A landscape with many valleys, sampled at points; each row gives a point and its height.
From any point a ball takes the steepest step (drop divided by distance) to one of its 2 nearest points. It stops when none of these is lower. Distance is the straight distance between rows; heights are no part of it.
suken height 83: [138 106 163  85  73 148  66 127  94 127 181 145 127 145 159 168 110 104
 141 135 112 155 103 119]
fif height 473: [134 137 135 120 163 123 106  94 117 124 133 133  76 160 147 167 128 113
 122 104 104 162  88 114]
Divib height 506: [145 138  74 130 108 116 119 143 177 157 115 155 166 136  97  86 113  98
 144 109 177 107 165 109]
gom height 622: [136 166 114 143 141  82 147 126 167 161 114 148  58 136 146 130 139  89
 122 110 172 112 143  77]
kevup height 254: [150 112 183 120 101 164 105 120  87  99 184  96 159 137 147 119 101 168
 124 151  81 174 114 174]
figu height 608: [137 122 148 151 112 139 124 101 138 108 174 115  89 132 153 117 116 153
 110 127 130 159 134 168]
Neka height 558: [128 157  91 172 134  81 150 164 206 109  63 106 154  97 102  68 132 137
 131 153 168  83 165 103]
Bopir height 709: [154 127 167  62 117 162  76 107 102 170 138 182  82 129 179 177 120 128
 154 128 124 163  87 119]
Rizab height 699: [143 111 186 145 123 127 122  65 146 123 175 165  83 150 157 144 115 152
  89 132 107 193  68 174]
gelu height 394: [171 117 158 159 142 123 130 111  81 100 200 132 125 125 152 153 112 140
 100  92  59 150  86 116]
fufa height 274: [164 154 134 148 157 131 159 152  92  66 154  72 151 105 135 140 157 177
  88 139  66 118 122 124]
Serif height 366: [166 165 155 164 155 123 161 144 101  65 173 104 121 126 152 137 149 192
  84 140  61 137 105 164]
ruto height 448: [183 168 142 178 170 101 157 122 106  83 195 129  94 146 141 114 143 177
  95 121  67 167 105 152]
Reve height 575: [ 84  99 148 151 120 158  99 109 113 135 129 116 137 114 100 103 144 141
 155 131 168 129 177 186]
pumi height 32: [139  91 143  91  56 144  79 150 115 138 179 142 134 117 142 152 109 119
 145 123 150 127 126 119]
guf height 493: [192 140 118 144  98 139 125 182 168 109 142  87 163  60 123 106  88 174
 141 151 133  81 162 139]
subi height 295: [ 75 110 146 158 158 127 145  98 141 137 101  98  82 135 110 110 143 143
 121 122 156 148 170 153]
Sumez height 80: [124  99 110  77  71 143  70 148 146 167 152 160 138 128 123 130 120  95
 165 124 180 104 135 130]
zaf height 700: [ 99 145 110 123 160 118 170 140 114 109  85  69 137 142 103 103 157 152
 124 158 119 119 143 124]
dun height 355: [ 99 109 107 122 128 121 161 125 103 143 113 151 105 155 135 112 112  88
 133 102 152 136 128  98]
zin height 410: [159 154  98 175 128  69 139 149 160 101  91 127 150 132 115 110 145 117
 128 130 145 111 180  54]
noz height 576: [140 169 123 167 166  85 146 126 107  87 123  85  98 161 136 136 158 122
 113 115 113 131 109  99]
rekom height 232: [ 87 115 133  83 129 149  67  97  84 160 105 151 129 129 122 188  75  88
 159 110  91 155  60 134]
tova height 314: [172 168  90 161 138  85 134 152 149 113 119 165 128 155 131 138 158  96
 118 101 137 114 146  52]
Nisuk height 498: [103 106 136 135 133 165 120 145 115 137 113 109 195  91  92  98 148 141
 151 155 145 105 196 173]
Bama height 723: [ 90 104 169 114 109 138 102  80  96 168 144 146  81 130 140 147 108 139
 134 119 139 176  74 161]
daza height 144: [121  89 106  96 104 137 130 134 100 150 137 119 196 137  97 165 130  98
 118 115 132 115 107 123]
limu height 228: [103 194 146 152 193 111 178 141 105  68 128  92  95 117 135 121 153 177
  83 149  19 138  98 111]
mok height 87: [158  99 138 114  58 139  99 175 125 115 183 112 176 111 114 149  99 111
 142 134 150 103 141 127]
tufub height 468: [ 70 109 133 167 157 120 158 114 160 144  93 118 103 114 105  90 155 137
 142 125 185 119 191 168]
Pati height 715: [122 165  97 114 137 126 189 160 135 113  81  97 159 123 115  81 165 167
 109 168 143  86 151 118]
gikod height 737: [ 69  98 139  90 103 156 108 106  92 152 115 156  99 151 117 157 120 119
 134 109 152 160  91 141]
kizib height 147: [141  88 158 114  64 144 118 159 121 147 153 111 208 105 119 134 113 101
 155 145 172  96 148 147]
Risa height 701: [118 127 156  55 130 172  78  84 126 176 102 181  69 123 161 195 135 111
 153 152 123 158  90 137]
rup height 196: [136 107 190 124  94 142  95 113  94 113 193 119 153 155 146 135  89 147
 116 146  73 190  52 166]
kina height 375: [161 121 104 137 111 118 165 175 130 109 141 104 179  94 108 125 146 142
 121 136 142  74 152 118]
sem height 830: [178 161 142 154 154 136 157 172 120  92 142  98 125  90 159  93 125 221
 120 161  87 102 163 115]
tufe height 645: [127 133  99 100 139 113 134 114 183 187 105 176  78 134 132 130 148  87
 134 113 185 111 144  99]
Gelit height 201: [143 137  84  88 125 115 123 132 147 137 111 183 149 156 139 155 148  58
 120 106 129 113 111  76]
mez height 574: [123 136 151 142 145 116 151 108 152 143 124 131  38 168 164 135 133  89
 128 107 146 120 134 111]
Som height 467: [136 136 110 141  96 123 157 143 123 104 137 114 140 132 124 113 128 120
 122 119 154 101 143 110]
Mekib height 119: [ 97 103 138  85  64 148  50 127 123 191 148 173 159 118 104 132 138  98
 171 135 192 127 158 166]
Mir height 281: [ 91 102 124 113 139 141  93 118  85 121 118 115 161 131 100 170  66 107
 127 114  78 160  76 127]
Zok height 282: [179  93 138 138 134 124 145 180 103  93 141  84 198 109 123 157 134 143
 126 135 112 103 152 114]
Burug height 563: [129 141  81 136  96 124 163 149 179 154 104 140 196 122  86  68 126 125
 116 135 179 100 174 133]
duzib height 545: [145 145 129 136  94 151 121 158 153 101 130  73 142  77 124  89 107 163
 147 150 145  89 170 158]
Ped height 641: [123 156 118 150 172 112 161 128  88 111  96  63 136 151 105 123 146 149
 125 138  93 143 130 102]
koma height 520: [148 154 155 137 134 119 130 118 124 126 161 147  43 148 180 141 125 104
 109 102 119 154 111 109]
giz height 148: [148 116  86 105 129 117 141 153 136 138 116 159 207 162 124 136 142  58
 117 100 126 124 129  76]
nemod height 446: [179 145  99 167 112 104 132 179 162 102 136 106 161  68 110 120 105 150
 124 126 133  65 173 103]
Vafe height 415: [108 108 113 121 129 139 122 109 115 185 113 150 138 140 114  99 121  88
 159  96 166 138 152 128]
Kag height 211: [116 158 119 161 182 104 149 139  71  81 115 100 133 123 108 167 102 172
  97 119  31 154  80 110]
Gat height 465: [121 134 102 130 113 124 101 110 172 191 102 164 152 125 103  90 126  74
 164 108 188 117 178 128]
Pasos height 118: [142 112  89  85  73 137  71 148 188 178 121 199 174 123 116 116 123  74
 168 131 189  97 138 132]
mefa height 664: [104 125 129  93 107 149 102  93 151 173 124 170  75 126 148 144 135  97
 132 119 165 123 139 126]
mot height 639: [128 132 129 175 128 104 175 145 156 129 144 122  36 129 136 111 123 154
 129 119 165 109 147 153]
zalu height 714: [111 133 105 161 145  99 186 158 167 104 118 109  66 146 124 111 148 139
 118 133 144 114 149 111]
zoga height 764: [ 95 100  84  94 145 145 105 105 155 162  82 206 155 166 123 115 149  72
 129 112 161 144 126 120]
penav height 418: [113 115 141 126 155 161 143 133 106 120  96  73 189  93 103 126 143 172
 124 164 127 114 171 160]
nub height 214: [ 56 126 119 142 165 115 153 101 120 121 102  98  93 152 103 142 125 109
 114 115  97 145 110 113]
Mov height 691: [160 126 103 138 110 109  86 127 163 141 151 132  57 142 151 131 121 118
 155 113 169 102 134 137]
kofof height 540: [150 132 137 154 108 132 144 141 122  88 150 105 105 118 137 119 128 151
 120 135 141 117 135 130]
Gogo height 268: [ 99 120 118 137 148 136 125 128  77  89 110 108 129 127  99 149  85 150
 123 124  65 158  69 134]
ronu height 370: [124 139 163 152 161 140 142  87 116  80 141  92 114 137 138 124 110 155
  92 133  70 175  90 153]
kuf height 192: [102 115 152  94 115 138  72 100  96 136 139 147 102 140 154 195 102  98
 135 119  79 157  38 138]
kagi height 140: [125 113 163  98  97 147  66 130  83 111 176 128 136 149 144 177  82 126
 137 127  86 173  55 148]
bapek height 168: [118 115 109  41 109 171  77 114 161 186  97 216 127 128 137 136 173  89
 173 147 162 120 133 147]
sibeg height 146: [132 118 100  51  81 156  88 123 180 199 111 227 166 135 132 135 151  80
 146 135 179 114 120 137]
Dov height 213: [130  91 112 109  81 136 127 137 125 148 128 115 216 124 106 139 143  92
 126 130 166 104 134 145]
bevor height 291: [ 78 125 104 120 152 114 154 117  98 128  98 132 104 148 108 136 102  92
 131 107 111 148  84 112]
dusun height 770: [125 164 134 151 179  97 185 165 162 122  81  91 112  84 146  75 163 199
 120 183 121  75 170  93]
Loza height 665: [161 122 174 147 105 136 136  94 158 103 205 141  96 151 155  92 116 172
  93 146 110 176  94 186]
vefa height 687: [100 112  95 113 136 137 184 130 105 137  88 138 208 139  92  97 133 115
 115 121 139 135 132 116]
Rek height 324: [107  96 142 135 134 150 138 113  96 109 124  76 165 114 108 147 127 146
 121 137 108 137 134 154]
Kif height 777: [109 121  86 125 127 121 140 101 190 157  82 180 191 155 115  99 164  73
 110 110 155 128 147 115]
dosi height 190: [108 124 141  41 124 164  73 113 141 200 101 208  82 118 153 152 175  94
 191 166 163 117 116 163]
povar height 753: [ 71 105 114  89 117 147 123 101 124 162  76 192 127 155 115 152 148  77
 120 119 159 147  90 145]
palal height 518: [168 173 131 178 157  92 131 121 106  84 168 108  89 151 140 146 150 139
 111 104  89 143 111 115]
gam height 707: [112 133 143 148 157 130 174 135 158 111  96  95  95  90 135  81 141 188
 128 170 130  95 170 142]
pokan height 158: [113 189 142 161 186 114 165 143  99  67 125 101 115 117 125 144 106 177
  93 127   8 157  52 146]
Gevef height 686: [152 123 122 164 121  92 126 120 176 135 155 123  34 131 144 139 126 151
 142 108 162 113 135 147]
Komir height 430: [104 142 147 135 142 137 110  74 105 114 145 100  84 158 150 152 113 118
 112 111  87 175  71 148]
Zoza height 349: [168 119 137 145 132 122 118 121  93 111 160 118 145 131 132 153 106 126
 113  99  91 139 136  99]
rageg height 683: [118 139 149  83 141 143  98  82 148 180 120 158  43 138 158 164 151 102
 127 124 148 146 114 140]
Nit height 230: [165 145  81 150 124  94 158 172 129 115 126 169 181 140 120 118 142  79
 114  95 145 100 131  66]
Vakon height 244: [149 146 112  95 142 124 113 116 119 142 113 175 109 136 166 161 132  74
 125 100 127 131 118  62]
borib height 312: [136 125 180 129 143 164 138 109  94  75 147  82 156 121 145 103 106 167
 105 156  65 165 113 164]
kufuf height 618: [109 137 132 165 141 114 167 140 172 142  77 103 103  86 110  65 144 164
 144 150 174  83 173 152]
Tuku height 483: [150 155  89 167 119  82 142 147 191 117 105 122 152  98 111  90 117 129
 128 131 158  81 174  72]
mil height 179: [169 124 143 144 154 130 149 175  70  74 142  90 175 116 122 154 125 156
 119 134  71 128 111 120]
ligu height 551: [115  84 124 123 142 154 119 153  98 141 120 108 217 123  81 120 117 123
 156 132 134 123 188 140]
dere height 86: [ 52 119 142 140 163 129 146  92 116 122  76 102 107 139  98 133 118 145
 109 138 115 153 145 131]
fuvov height 858: [162 167 130 187 164  91 160 154 141  86 154  97 103 114 146  91 139 193
 123 139  90 113 166  97]
dopi height 227: [112 100 134  95 106 147 136 135  79 127 156  72 193 127  90 174 125 110
 126 132  99 128 107 142]
kizi height 713: [115 103 193 111 105 137  91  76 125 153 174 178  77 147 169 144 103 152
 119 122 116 194  73 142]
zivug height 634: [128 110 134 153 104 131  96 112 138 133 117 121 114 112 114 103 118 137
 163 123 179 112 172 170]
riv height 637: [111 150  82 131 136 112 200 138 149 148  78 120 184 150  97  68 155 127
 115 145 160 114 144 122]
loneg height 292: [159 119 119 108 128 130  90 111 119 139 151 139 132 133 152 164 121  97
 136  93 124 126 144  86]
gotaf height 805: [146 160 138 119 197 131 175 169 120 116  97 102 123  78 174  92 143 226
 117 176 100  81 157 110]
Zug height 670: [138 116 113 153  93 122  78 130 170 147 135 133  85 104 124 102 106 114
 184 120 186  97 150 157]

Where does a ball stop that starts at each point below?
noz => mil
Risa => pumi
Komir => pumi
gelu => giz
Mir => pumi
Burug => dere
zivug => daza
sem => dere

Call two points neighbours if one is among the 2 nearest of the other. Go from one point of each pair to the other, from neighbour to neighbour, staying as low as possible. Name the highest point that can't be avoided.
Sumez, mot => Risa
daza, dere => vefa
mot, daza => Mov
kina, giz => palal
pokan, pumi => Mir
pumi, daza => Dov
